The views of a scene show one set of named points, each view turned or mirrored, and shifted as a whole, with a little noise and some points left out.
In the rows, zero is written as 128.

Scene 1
View 1
j72: [ 81  99  85 114 147 141  70 148 118 147 114 143 146 127 140 149 130 118
 127  68 123 161  87 117 177 154 139 152 153 140  89  85 123 130 180]
j822: [137  99 145 174 142 145 129 130 133 149  95 126 160 151 108  93 169 108
 135 114 130 133 129 123 158 124 123  92 128 129 115 144 112 111 126]
j849: [120  80 128 136 175 140 108 161 110 164 101 106 152 155 143 141 150  98
 169  63 108 150  94  97 190 108 120  99 129 149 117 131 120 136 177]
j90: [107 125 108 155 137 131 123 125 142 144 118 155 158 131 124 125 137 127
 125  85 108 145 115 116 177 146 111 145 137 108  92  99 130 118 153]
j184: [ 82 126  82 128 129 135  86 130 135 140 124 167 153 121 124 141 132 131
 108  84 120 157  99 121 170 171 130 166 156 117  79  70 131 120 161]
j855: [104  63 115 123 151 159  54 156 106 146  87 111 142 151 118 119 165  97
 129 103 155 157 102 125 158 136 165 100 150 169 110 117 104 127 159]
j343: [160 138 151 215 149 126 189 132 155 144  97 135 173 164  90  91 193 117
 138 124 107 130 135 106 163 119  97  89 111  91 116 116 106 114 106]
j576: [102  99  97 149 104 159  56 120 133 120  93 150 146 138  69  84 183 116
  65 154 188 154 129 154 113 180 178 124 161 138  98  90  95 101 103]
j968: [103 147  96 156 153 114 142 142 150 149 121 159 165 136 133 156 140 132
 140  65  82 154  95  97 196 144  94 157 137  93  85  60 132 134 171]
j867: [ 94 113  91 131 171 134  85 177 124 146  96 131 152 149 125 162 169 109
 136  78 123 170  75 100 174 144 142 125 151 139  97  48 108 145 171]
j492: [159  96 147 196 145 155 118 152 135 127  63 112 159 179  56  67 232  91
 109 165 170 142 133 131 121 135 157  51 125 138 121 118  74 113  83]
j296: [119  75 115 154 116 170  48 131 120 123  76 128 144 155  66  71 200 104
  77 164 198 150 132 157 107 165 189  91 154 158 108 114  84 100  97]
j824: [100  69 127 115 131 152  89 106 107 168 132 129 153 120 158 118  87 117
 151  55 108 133 116 126 191 121 113 141 135 145 104 184 153 109 185]
View 2
j72: [154 141  98  93 107 132 111 115 145 177 127 156 109 123 123 172 136 104
 127  90 160 121 104 120  92 110 117 107 168 140 161 107 167 119 150]
j576: [133 153 130 118 179 118  50 112 178 155 120 147 166 150 102 137 137  21
 138 157 217 186 130 161  87 110 103 132 126 194 222 131 135 125 124]
j968: [110 160 124 105  93 123 127 131 176 164  89 130  79 151 119 165 146  89
 126  81 131  93  60  75 103  87 115 116 138 118 129 125 156  90 163]
j855: [151 136 108  86 166 122  70  87 148 148 157 127 136  97 118 180 133 109
 123 113 187 146 141 157  87 127 131  98 147 157 156 129 140 146 146]
j849: [115 140 106  76 143 111  91  85 169 120 148  84  96  95 116 190 148 139
 117  73 135 108 115 125  98 112 137  93 130 132  96 145 126 125 177]
j343: [ 58 165 154 106 169  96  67 103 226  97  97  61  99 152  90 157 163  60
 129 105 146 129  81 104 104  83 115 125  70 148 112 185  95  86 174]
j90: [111 153 108 107 106 116 101 119 179 149 107 126 105 150 106 159 153  75
 129  84 140 115  86 111 101  85 110 119 137 149 153 131 140  99 167]
j867: [151 152 137  88 137 135 109 113 144 173 113 138 101 109 140 182 130 107
 120 114 180 117 102 100  93 121 133 104 140 120 125 120 163 122 137]
j296: [132 147 133 108 212 115  31  91 180 143 139 125 174 131 102 148 137  34
 136 162 227 193 154 183  90 122 111 124 114 196 209 149 120 139 127]
j184: [139 154 107 110  97 126 110 131 161 176 101 162 113 151 118 155 142  66
 133  97 159 121  83 109  96  93 106 120 160 148 179 107 162 104 150]
j824: [123 128  39  85  89 111 102  96 163 137 162 117 118 121  91 179 160 121
 126  33 105 111 118 160  99  84 114  98 177 168 162 122 136 128 191]
j492: [ 89 155 169 101 236 102  25  79 208 102 126  68 145 126  98 155 144  49
 126 161 210 177 134 154  92 121 125 121  62 178 144 182  90 126 140]
View 3
j184: [131 125 103 140 152 166 127 176  99  79 156 115 126 121 113 142 103 101
 107 107  90 180 132 134  86 120 153 115 100  85 135 104  97  96 148]
j968: [133 123  79 156 157 152 112 188 121  81 192 138 147 125  75 111 101  94
 120 103 122 139 157 176 103 118 170  85 100  88 123 122 102  70 157]
j867: [143 114 101 111 146 175 101 145  99  98 165 130 115 124 100  81 126 123
 123 111  78 159 148 157 117 111 163 113 107  95 159 142 142 108 127]
j343: [158 165  59 165 141 126 119 182 142  81 131  95 136 140  95  85  81  90
 134 186 151 127 149 180 171 112  97  82 130 135  66 167 176 105 160]
j822: [163 154  91 159 149 109 122 144  97  96 131  99 113 132  95 117 103 106
 130 171 125 147 117 168 154 114  91 102 137 132  85 134 174 124 148]
j824: [161 120 130 171 173  79 128 112  51 110 177 137 109 111  59 185 132 113
 121 119 112 156  98 173  94 127 118 112 133 107 118  60 124 122 153]
j72: [140 114 117 128 155 156 115 139  79  98 166 133 112 116  99 132 124 118
 113 100  78 174 129 147  88 120 158 122 110  85 151 103 116 106 138]
j90: [143 135  91 160 153 136 126 176 105  84 160 118 132 124  92 135  99  95
 118 128 120 157 134 162 110 120 139 101 113 101 108 111 115  93 156]
j492: [171 174  79 132 122 143 124 147 116  89  76  63  97 145 142  66  93 112
 129 212 111 162 123 146 198 109  62 115 138 153  73 186 221 153 135]
j849: [164 119 108 143 163 112  97 103  74 113 184 145 109 119  56 106 140 129
 134 129 106 128 130 198 131 115 131 101 134 115 134 121 168 122 136]
j576: [145 159 110 120 123 173 146 172  97  74  71  58  96 133 176 128  89 104
 107 167  74 216 109  88 129 120  95 141 115 117 103 134 146 141 135]
j855: [160 126 128 116 144 145 115 104  65 105 131 110  86 122 114 110 134 134
 123 142  71 176 116 145 131 117 112 133 131 116 144 125 173 146 125]
View 4
j72: [113 124 126 129 100 106 119 104 120 161 121 134 150 128 120 135 106 141
 134 207 149 163 143  83 132 133 135 142 127 101 113 154 143 167 175]
j90: [106 100 151 136 108 135 152  99 113 156 125 108 159 142 119 137  81 148
 120 185 163 139 138 128 139 114 104 151 132 110 143 115 126 179 171]
j492: [100 136 218 187 218 190 139 120 163 147 148  61 184 144  87 100  39 196
  92  83 119  91 112 173 157 112 183 100 121 101  79 139  86 175 139]
j184: [106 129 133 118  94 128 136  90 124 157 107 123 147 158 109 143 103 151
 144 201 160 138 143  88 143 124 115 160 132 105 134 139 129 189 174]
j867: [ 89 119 120 148 126 110 110 110 127 166 134 101 185 116 100 152  82 163
 121 212 139 162 151  78 142 133 160 123 141  86 107 151 138 172 159]
j296: [129 183 203 151 187 175 124 103 176 153 110 100 143 172  93  89  82 175
 132  82 125  91 107 126 154 125 189 116 107 111  56 185  89 181 153]
j855: [127 140 160 154 144 122 112 118 138 151 135 121 158 113 124 103  92 145
 118 148 129 149 124 110 127 137 176 108 117 103  71 178 133 148 165]
j849: [116  82 146 172 124 103 126 134 103 148 165 110 177  76 139 121  77 136
  86 181 137 175 132 135 117 131 142 105 130  99 107 135 148 136 170]
j576: [123 189 189 124 158 178 136  78 172 159  85 109 131 205  86 105  96 177
 155 108 143  84 117 111 159 116 160 147 110 115  86 173  86 203 160]
j968: [ 86  85 121 138 101 118 137 103 107 159 139 100 179 131 108 164  78 159
 114 228 160 154 154 104 145 116 106 149 147  99 154 105 138 183 167]
j822: [114 101 188 168 155 157 153 118 125 145 148  92 167 124 123 107  63 155
  93 122 143 125 122 167 132 117 129 119 125 113 115 121 111 162 163]
View 5
j90: [102 133 155  98 151 140 131 106 138 117 103 107 117 112 117 119 135 140
 128 131 154 104 122 160  86 136 171 128 163 124 135 117 126 150 165]
j343: [198 112 170 118 200 144 165  93 148 107 123 155 100 165 112 101 115 119
 150 166 199  56 145 160  48 149 150 157 163 158 109  97 121 125 156]
j822: [167 112 135 105 175 115 128  95 159  96 111 141 104 131 125 115 142 147
 129 158 171 101 129 153  83 153 140 165 173 135 126 106 134 125 174]
j824: [ 87 113 120  85 101 144  91  94 177 114  85 119 144 109 123 132 171 155
  96 167 155 161 103 136 119 106 180 124 176 117 172 120 145 143 172]
j72: [ 53 133 144  89 121 148 108 115 113 118 120 108 119  88 130 117 147 159
 128  85 151 134 101 160 135 151 134 123 170 108 133 130 126 150 165]
j576: [133 157 122  99 205  43 130 124 119  88 107  77  71  68 137 135 137 169
 129  88 104  81 132 179  72 203 122 193 166 104 101 115 136 141 206]
j492: [230 112 122 119 224  65 147  99 148  71 132 149  64 127 138 104 127 160
 149 144 165  71 141 166  69 202  85 219 177 139  89  99 139 105 192]
j849: [119  95 133  96 118 166 104  88 147 104 128 167 126 133 133  99 153 162
 127 139 192 148  98 140 141 139 115 136 188 129 139 118 134 123 158]
j968: [ 72 133 190  97 137 194 143 106 106 138 122 120 126 128 114 101 119 119
 149  99 183  91 117 166  99 131 167  94 159 136 128 123 107 154 139]
j855: [115 115 110  96 140 103  99 105 136  88 128 132  99  93 147 114 155 178
 122 110 149 145 102 152 142 176  94 170 187 109 124 122 142 124 187]
j296: [169 137  99 101 205  28 120 115 138  72 117  98  63  76 146 127 143 179
 128 109 112  96 128 172  86 212  91 219 175 104  97 112 144 123 214]
j184: [ 58 151 165  90 141 140 129 119 104 126 109  87 114  91 121 120 135 142
 131  83 139 103 114 172 103 151 162 118 157 112 127 128 118 162 165]
j867: [ 78 124 159  96 140 164 123 107  96 109 148 133 105 105 139  94 131 156
 151  72 174 120 102 161 145 171  94 131 177 120 110 127 119 138 156]

In a view up to two points have been moved. Name them for each view, in the order of its rows, or write -.
view 1 -> -
view 2 -> j849
view 3 -> j343
view 4 -> j576, j968
view 5 -> j90

Scene 2
View 1
j507: [159 133 131  97 140  91 102 114 136 168 139  99 121 138 140  95 143 116
  60 123 134 128 149 117 121 128 124 109 130  87 123  77 131 161 116]
j450: [138 157 140  81 113 113 125 172 158 124 147  93 118 176 140  90 147 134
  46 106 137 166 140 150 110 112 126  78 113 118 116  84 125 131 120]
j469: [160 108 118 119 159  68  81  72 113 218 140  86 126 114 159 100 136  95
  70 138 120 111 162  86 135 146 122 137 142  61 120  68 133 177 111]
j443: [178 142 119  97 123 117 157 171 106 114 127 114  94 148 104 111 125 115
 110 113 141 175 166 114 113  96 130  64 161 125  86 124 146 118 140]
j277: [156 129 126 101 141  90 106 122 134 165 123 104 125 125 125 105 146 111
  75 133 143 102 145  97 134 132 125 108 144  84 115  93 128 159 114]
j803: [163 169 143  70 109 128 150 192 159  85 130 121 108 166 100  98 149 144
  69 104 154 158 136 150 106  97 128  58 126 131 111 112 130 127 130]
j966: [126 152 135  88 114 110 127 181 155 125 136  93 121 166 138  99 144 124
  54 110 141 151 141 134 119 113 131  79 125 119 110  95 117 127 116]
j974: [222 116 106 114 159  91 131  82  71 176 132 121  89 103 107 108 117 101
 130 133 125 152 182  86 117 112 121 105 178  84  94 107 167 160 137]
j747: [187 133 117 100 137 108 144 146 112 128 106 126 106 116  88 121 138 111
 119 133 152 116 156  88 127 113 129  81 172 103  92 129 144 141 131]
j73: [106 143 128  95 109 109 132 200 144 132 135  74 120 177 149 104 136 112
  56 110 134 164 146 127 124 112 138  74 130 126  98  96 114 112 118]
j553: [ 96 120 113 112 121  97 127 203 132 143  96  83 132 139 129 131 138  94
  87 135 147  94 142  71 156 127 142  84 166 112  83 121 110 115 114]
j905: [209 139 126  96 146  98 119  92 112 160 146 118 100 129 120  92 132 122
  89 118 128 162 166 124 104 111 119 101 140  88 118  87 153 164 129]
j297: [182 155 146  80 130 101 104 104 150 156 173 101 111 164 147  72 144 138
  37 101 123 186 151 168  93 116 114 101 100  93 137  57 140 165 122]
j530: [194 155 136  82 131 111 128 124 129 135 155 113  99 156 122  85 137 134
  72 103 133 185 158 151  96 102 116  84 124 108 118  86 150 150 132]
j735: [210 127 124 103 158  86 110  75 107 175 135 125 107 105 112  99 137 113
 100 134 134 122 162  98 118 125 117 115 155  73 118  93 154 180 124]
j190: [194 143 120  90 135 114 156 161 122 104  96 139 106 116  68 122 143 121
 128 131 161 108 149  91 127 106 129  71 176 114  92 142 143 137 133]
View 2
j905: [ 99 141 159 149 126 132 150 166 141 100 156 143 126 159 118 125 133 144
 117 160 177 104 102  81 120 124 151 105 111 143 138 123 135 148 139]
j443: [117 128 134 168 125 148 139 158  83 128 142 112 121 144 172 101  98 135
 105 139 140 110 120 120 136 124 171 135  71 149 116 156 153 156 178]
j974: [113 130 164 161 103 124 201 162 133  98 152 138 107 181 146  91 136 118
  93 172 149  96  94  81 100 118 166  68 101 129 132 114 134 125 130]
j966: [ 85 142  97 160 145 151  72 122 103 110 129 111 115 130 129 129 107 141
 134 119 159 106 133 100 139 121 139 176  91 157 130 163 153 168 169]
j297: [ 85 150 157 132 148 136  77 161 150 102 167 152 141 141  88 163 129 163
 140 152 206 102 124  76 149 126 137 150 124 162 158 137 148 177 136]
j469: [ 70 148 121 148 112 112 138  98 176  60 134 145  85 185  85 112 161 110
 119 161 166  75 113  36  98 110 121  92 132 122 157 120 135 129  95]
j553: [ 79 138  55 183 121 139 108  71  96  92  92  90  69 151 154  83 113  99
 119 114 110  92 133  91 105 114 134 152  75 131 116 164 148 138 167]
j190: [100 135 104 188 129 155 184 165  96 113 112 102 106 140 173 100 109 133
 118 127 133 130  94 124  84 133 155 122  76 138  90 139 118 128 198]
j277: [ 71 148  99 164 128 136 131 119 143  81 118 125  93 156 110 119 138 124
 132 137 158 100 110  72  95 120 125 124 110 134 131 133 129 136 145]
j450: [ 88 145 113 154 148 148  63 135 110 113 139 119 125 125 122 144 106 153
 136 126 172 107 136 100 149 124 139 180  94 163 136 161 157 175 169]
j73: [ 91 138  95 160 136 145  60 101  92 110 130 107 108 135 138 115  99 131
 123 121 146  95 149  98 155 115 145 181  83 155 136 173 168 173 166]
j803: [ 97 142 111 167 154 165  95 167  89 126 130 109 136 113 149 139  92 164
 140 116 164 129 119 130 133 133 149 181  80 166 111 162 143 171 202]
View 3
j73: [151  73 130 140 122 145 128  48 136 138  94 171 149 107 153 168 162 100
  92 133 155 153 156 115 145 141 192 154 129 130 109 138 137 135 150]
j507: [166 122 121 137  92 113 148 106 131 120  94 127 120 140 156 140 119  97
  87 156 140 168 117 117 110  95 117 176 142 118 135 143 148 129 123]
j277: [158 121 130 140  94 115 153 113 134 125  79 134 135 147 147 153 143  90
  93 146 133 167 135 128 102  78 112 167 116 128 142 135 146 117 127]
j530: [171 130 117 115 113 122 128  82 133 116 115 111 118 123 139 124 100  96
  95 153 151 154  99 126 151 154 147 153 155 117 112 112 143 135 120]
j974: [111 160 125 114  71 104 108 129  64  94 104  80 159 140 154 112 123 102
 119 161 134 167  83 142 121  69  98 175 147 137 144 105 134  97 117]
j905: [155 144 118 118  91 110 130 111 113 107 108  99 127 139 148 118 101 100
  99 162 144 164  90 130 128 110 113 169 152 122 131 117 144 123 113]
j803: [174 113 126 113 145 144 140  59 154 136  99 132 136 113 116 148 139  85
 104 131 152 129 135 142 169 180 177 115 109 131 106  91 140 122 133]
j747: [128 140 135 117 107 123 128 109 100 120  82 106 171 138 127 140 160  87
 123 138 132 144 126 156 134  96 124 137  96 144 138  89 131  89 129]
j450: [181  93 122 130 130 139 141  58 155 133 103 154 122 116 140 153 129  97
  83 140 155 150 139 115 146 160 175 148 133 120 108 131 145 143 136]
j966: [170  92 129 135 125 139 144  60 149 138  93 157 135 118 143 161 148  93
  91 135 149 149 150 121 140 143 172 145 121 127 112 130 142 130 140]
j297: [198 117 111 126 108 116 146  82 158 118 117 127  89 129 150 128  80 102
  72 163 153 166  99 106 130 152 140 175 175 102 109 144 155 158 112]
j735: [149 153 121 122  82 101 142 135 109 107  95  93 131 155 148 121 114  94
 103 164 129 167  96 135 104  71  86 173 135 124 145 121 144 111 111]
j443: [122 125 129 110 116 136 108  72  94 118 104 113 170 112 134 138 149  96
 122 138 149 142 116 147 162 140 167 137 127 142 114  86 129 104 138]
j190: [129 148 138 108 120 127 135 108 108 122  80  96 176 138 112 140 166  79
 128 131 131 132 127 168 147 109 126 116  78 150 139  69 128  81 130]
View 4
j450: [137 133  86 105 137  93 129 145 106 159  97 119 126 122 165 196 108 156
 140  76 114 139  67 122 132 172 133 133 171 106 151  70 124 132 122]
j277: [152 121 149 104 127  99 134  95 178 163 140  95 123 119 128 168 121 133
 136 109 118 122 104 116 122 150 110 100 150 144 132  84 106 145 151]
j553: [139 121 171  52 127 128 103 116 172 181 156 131  66 138 172 166 101 178
 125  75 121 129  72 120 104 169  66  97 137 124 118  79 128 151 111]
j73: [129 121 104  78 146 100 109 146 120 168 109 131  96 134 175 186  90 168
 125  63 118 139  58 119 119 178 108 127 159 114 143  64 120 139  97]
j966: [138 135 106  94 135 102 122 141 119 165 109 121 112 125 166 191 109 163
 137  74 115 137  67 122 126 173 115 124 164 108 145  72 126 135 120]
j803: [148 156 112  88 136 143 128 137  81 155  86 115 119 130 154 198 130 185
 168  87 113 161  61 148 116 173 130 139 146  79 155  91 156 136 107]
j974: [160  93 166  86 159 130 131  56 178 139 115  71 147 144  60 154 110 130
 159 155 126 153 125 139  90 141 146 118 112 171 150 105  68 162 104]
j190: [163 153 181  67 131 175 129  88 134 160 122  99 109 135 121 170 144 185
 176 119 118 158  90 154  97 155 107 113 113 103 138 115 156 150 119]
j530: [147 125  95 113 151 101 141 115 110 140  82  94 156 127 111 187 117 140
 157 114 116 152  92 133 121 159 166 141 154 124 163  85 104 141 118]
j747: [161 132 175  71 135 155 127  81 153 155 126  92 118 137 108 165 129 167
 164 124 120 154  99 146  98 153 111 113 119 127 137 106 126 154 117]
j469: [146  90 143 115 136  63 134  78 221 163 154  84 133 118 105 156  99  94
 117 118 120 109 124  95 125 141 118  90 158 192 130  73  56 154 156]
j507: [148 113 121 116 136  82 137 101 165 156 123  92 138 118 120 174 114 120
 137 109 116 127 105 114 128 154 132 110 162 150 143  80  89 143 144]
j735: [163 114 152 110 138 108 147  64 182 147 127  71 151 124  80 163 128 118
 154 141 119 136 126 126 116 141 139 105 136 162 144 100  86 152 146]
j905: [155 113 123 111 149 104 142  87 149 142 103  79 158 128  88 173 119 123
 157 132 117 147 112 130 117 148 158 125 144 149 155  94  85 148 127]

In a view up to two points have been moved. Name them for each view, in the order of its rows, or write -.
view 1 -> j507
view 2 -> -
view 3 -> -
view 4 -> j803, j190

Scene 3
View 1
j459: [118 120 160 162 145  98 163 137 148 145 115 168  91 143 144 120 128 109
 116 130 152 135 104 172 108 180 115 164 135 141 188  48 154 127 145]
j314: [109  85 137  96 142 157 122 147 148 117 113 157 152 122 132 125 117 176
 144 122 120 165 116 143 163 157 135 137 110 124  84  65 108 155  92]
j767: [145  63 106  93 136 128 154 171 119  96 121 176 138  97  85 161 158 136
 123 160 134 135  90 149 151 159 104 113 122  86 140  91  95 136 122]
j525: [149  49 131  72 141 144 129 167 117 130 117 172 130 109 121 160 100 156
 125 127 126 158  71 146 131 181 122 150 134 113 115  67 116 137 121]
j923: [137  51 129  75 156 156 123 170 114 130 119 168 138 104 118 156 112 161
 128 123 115 167  81 136 149 174 133 147 128 110 103  68 110 146 100]
j265: [134  76 126  83  90 143 135 133 168  74 110 159 170 127 119 124 117 189
 161 145 141 146 114 154 156 150 106  99  98 105  74  90  85 140 114]
j41: [110  80 134  89 136 161 119 148 150 109 114 155 159 121 129 124 116 187
 149 125 120 169 115 141 168 153 136 128 103 118  70  71  98 156  86]
j490: [138  72 151  92 133 140 131 146 138 135 112 166 123 128 143 137  88 160
 133 119 132 157  83 157 123 183 126 156 130 131 113  61 130 138 123]
j618: [127  82 122 105 137 135 142 157 136 104 117 165 142 114 109 139 143 153
 133 143 132 147 106 149 155 156 118 123 114 104 120  77 101 146 110]
j9: [112  97 147 115 128 140 133 134 160 116 110 155 136 137 141 117 112 165
 143 125 134 156 116 154 142 165 128 138 113 129 103  61 117 145 113]
j109: [ 90 116 168 131 152 148 124 128 162 148 111 151 127 151 164 104  97 165
 141 104 125 171 125 152 143 168 146 167 115 152 101  42 139 156  96]
j827: [108 125 166 155 131 113 150 123 168 137 109 159 107 152 156 107 112 133
 133 127 152 142 117 170 116 174 118 162 123 145 153  47 148 133 137]
j133: [119  81 159  95 125 150 121 132 160 130 110 157 139 140 156 120  79 180
 147 111 128 165 104 153 136 174 131 154 116 138  85  60 125 143 111]
View 2
j490: [ 98 134 135 124  96 164 106 140 141  94 122 124 147 158 132 117 110  99
 114 140  95 178 134 147 165 131  83 148 144 106 126  93 104 155 105]
j459: [ 86  65 111  80 107 162 112 150 106 122 142 128 129 113 103 126 137 152
  81  99 132 186 120 122 172 123  75 143 160  74 114  49 106 145 137]
j618: [126  96 128  99 121 175 137 146 137 116  92 145 107 154 139 136  99  83
 142 131  84 165 120 151 156 137  96 151 131 116  78 100 133 137 103]
j827: [ 91  74 111 107 105 180  88 153 105 110 125 133 126 113 105 129 125 149
  73 114 132 194 127 131 174 121  73 123 159  87 110  77 113 146 104]
j525: [105 141 145 112 101 151 136 133 155 101 120 123 145 171 148 120 106  77
 141 140  77 161 132 151 155 135  92 170 134 111 121  91 105 152 119]
j41: [125 140 139 151 114 188 108 138 158  95  68 145 125 166 139 134  86  69
 139 151  78 183 144 157 164 140 105 116 134 131  77 130 125 143  62]
j9: [113 108 126 125 108 185 100 146 131 100  97 142 121 144 125 131 105 104
 108 136 101 185 133 150 165 130  87 121 144 113  92 107 123 143  80]
j767: [132  90 126  68 122 161 167 145 138 123 110 144 102 161 151 129 100  72
 164 129  72 140 105 162 144 136  91 184 119 113  86  90 135 138 130]
j265: [145 115 124 113 108 195 112 159 129  89  95 148  96 162 151 124  87  65
 146 162  76 151 119 182 137 130  78 143 123 132  91 142 155 138  72]
j923: [109 144 150 121 109 154 140 127 165 105  97 131 143 176 149 128  98  69
 151 137  71 168 136 146 162 145 107 160 131 116 100  95 103 149 110]
j109: [ 94 117 131 155 110 184  78 139 139 100  85 136 142 134 108 134 111 122
  87 125 117 215 155 126 187 133 103  96 159 105  88  98  98 148  73]
j314: [120 125 137 138 114 182 111 140 152 103  75 145 124 157 132 135  96  82
 130 141  88 186 140 150 167 140 106 121 136 120  77 117 120 146  76]
View 3
j314: [108  98 168 127 136 100 131 129 122 114  85  97 140 105  94 138 133  86
 108 108 118 153 112 107  97 107 120 140 144 152 102  88 142 141 130]
j525: [148  97 159 139 163 132 104 141 128 104 114 123 155  95 113 145 121 150
 128 133 119 163 132 108 117 133 130 150 141 170 123  70 131 129 106]
j459: [135 104  79 108 115 145 135 113 135 143 142 167 189 100 109 145 146 144
 111  78 136 106 124  61  92 110 145 127 104 111 176 113 152 120  64]
j265: [118  83 156 129 119 111 101 136 104 109  72 118 122  83  98 129 127 101
 117 103  92 184  99 137 104 115  99 166 136 151 108 101 177 201 159]
j133: [116  93 178 136 129 119 105 126 129 140 100 137 127 115 109 130 134 106
 117 119 120 126 103  97  80 109 145 130 135 148  97  96 139 140 121]
j490: [137  94 158 136 143 135 103 129 133 129 117 142 146 105 116 136 130 135
 123 125 125 135 118  95  97 119 144 137 132 157 118  88 133 131 103]
j767: [147  96 109 114 152 128 126 141 113  77 105 103 178  70  99 156 123 146
 120 101 106 197 138 124 138 133  92 172 131 155 160  76 158 160 115]
j41: [105  97 190 133 140  97 125 133 120 110  73  90 127 107  97 136 127  83
 109 121 113 159 109 115  93 110 118 144 147 159  86  83 140 149 145]
j923: [136  99 168 134 164 118 118 140 129  94 105  96 153  99 108 151 121 132
 121 133 122 166 133 108 114 128 125 149 147 173 115  65 122 122 114]
j109: [103 103 166 127 126 111 139 116 137 149 107 124 146 125 101 135 144  87
 105 105 141 102 107  70  70  96 154 110 133 133 103 103 129 106 101]
j827: [121  99 105 117 107 134 130 112 133 155 124 165 164 106 107 136 149 116
 108  80 132  99 107  68  78 100 147 121 112 110 150 121 154 139  85]
View 4
j827: [ 79 126 163 125 159 113 106 196 146 138 169 165 134 183  95 142 115 111
 131 105 108 127 161 115 170 139 117 108 120 148 128 153 131 156 118]
j41: [ 95 139 110 136 157  96  92 119 176 125 144  99 154  95 151  62 127 148
  94 147 119  87 148 128 179 131 157 101  92 119 110 150 126 109 113]
j9: [ 86 129 137 132 157 102  97 153 158 126 158 126 147 139 126  94 125 130
 113 128 117 104 155 119 170 138 140 106 105 131 118 154 125 134 117]
j923: [ 90 139 122 130 144  98 103 132 161 134 132 113 159  79 153  81 109 105
  88 146 150 118 122 134 130 140 125 126  93 127 115 157 136 106 155]
j314: [ 92 132 119 133 155 100  93 133 171 131 144 113 148 111 145  82 121 142
  98 140 120  95 154 126 168 128 146 106  89 121 109 149 125 119 118]
j618: [ 84 112 133 134 149  98 110 132 143 117 149 125 147 112 152  96 129 132
 113 127 143 104 148 124 123 132 128 121  86 112 101 153 104 140 147]
j133: [ 90 145 127 134 159 104  91 156 170 130 155 116 152 125 119  77 121 112
 110 136 109 111 140 116 193 145 146 102 117 144 133 157 151 118 111]
j109: [ 94 149 138 124 161 113  89 175 186 156 148 139 141 155 112 114  99 137
  96 129  92 110 168 124 198 126 136  91 110 145 122 142 146 117  95]
j490: [ 87 143 136 130 152 104 100 160 154 136 152 125 156 117 122  90 115  88
 108 131 132 130 125 122 161 151 126 117 116 147 132 162 150 121 135]
j525: [ 85 136 130 131 139  96 107 142 147 129 141 115 160  87 142  84 114  81
 102 140 153 127 110 129 128 153 120 130 105 135 126 165 142 114 160]
j459: [ 75 120 175 119 149 117 116 206 131 143 162 181 131 183  96 165 103  94
 128  97 126 142 154 118 133 140  94 123 116 149 123 152 129 163 145]
j767: [ 74  98 135 134 141  93 122 122 122 104 150 126 147  92 160  98 137 110
 119 123 173 109 133 126  89 140 119 143  83 105  98 161  95 150 176]
View 5
j133: [141 112 119 143  91 110 116 146 129 135 119 156 126  91  92 106 147 157
 146 167  93 125  96 114 128 119 129 149 143 124 155 132 107 131 110]
j923: [141 127 166 108  90 135 131 129 138 161  82 142  91  97 127 147 162 147
 127 155  83 133 103 105 132 151 117 165 159 137 125 101 118 166 105]
j459: [102 110  71 122 149 176 179 165 113 158 142 117  76 159  83 123 106 138
 105 192 108 152 105 124 138 113 145 102 135 137  96 131  64 136 132]
j618: [140 133 132 104  93 157 140 139 129 187  95 167  78  94 133 149 105 135
 142 166  85 140 110 115 140 144 131 155 128 154 115 121 111 139 102]
j490: [133 110 128 127 109 134 131 141 130 144 107 143 109 111  96 122 151 151
 126 162  88 132  98 105 128 122 131 143 158 121 133 117 101 145 117]
j109: [121 140  96 155  98 109 135 170 117 126 150 120 112 108 101 111 153 161
 143 186 117 145 105 157 128 135 114 143 114 151 150 138 101 135 110]
j9: [137 128 108 136  94 130 130 154 124 158 121 156 104  96 109 122 122 148
 148 174  99 136 103 130 134 130 128 148 123 145 139 135 104 126 109]
j41: [152 143 146 134  65 108 111 142 131 158 102 163 109  67 132 132 146 156
 162 161  93 130 104 132 131 149 113 176 123 152 155 125 131 138  93]
j767: [143 119 148  81 102 183 147 125 136 210  69 179  62 101 137 164  95 125
 128 157  72 138 111  91 142 145 140 151 147 147  89 109 109 146 107]
j265: [165 121 124 122  70 133 101 130 132 190  90 210 109  55 126 129  90 139
 172 159  77 122 103 106 138 130 145 165 120 142 143 137 123 105  94]
j827: [111 117  69 142 132 151 159 166 111 148 149 130  97 138  84 110 107 146
 123 192 112 145 103 134 133 112 143 111 121 140 122 140  74 120 125]

In a view up to two points have been moved. Name them for each view, in the order of its rows, or write -.
view 1 -> j41
view 2 -> j265
view 3 -> j109
view 4 -> -
view 5 -> j133
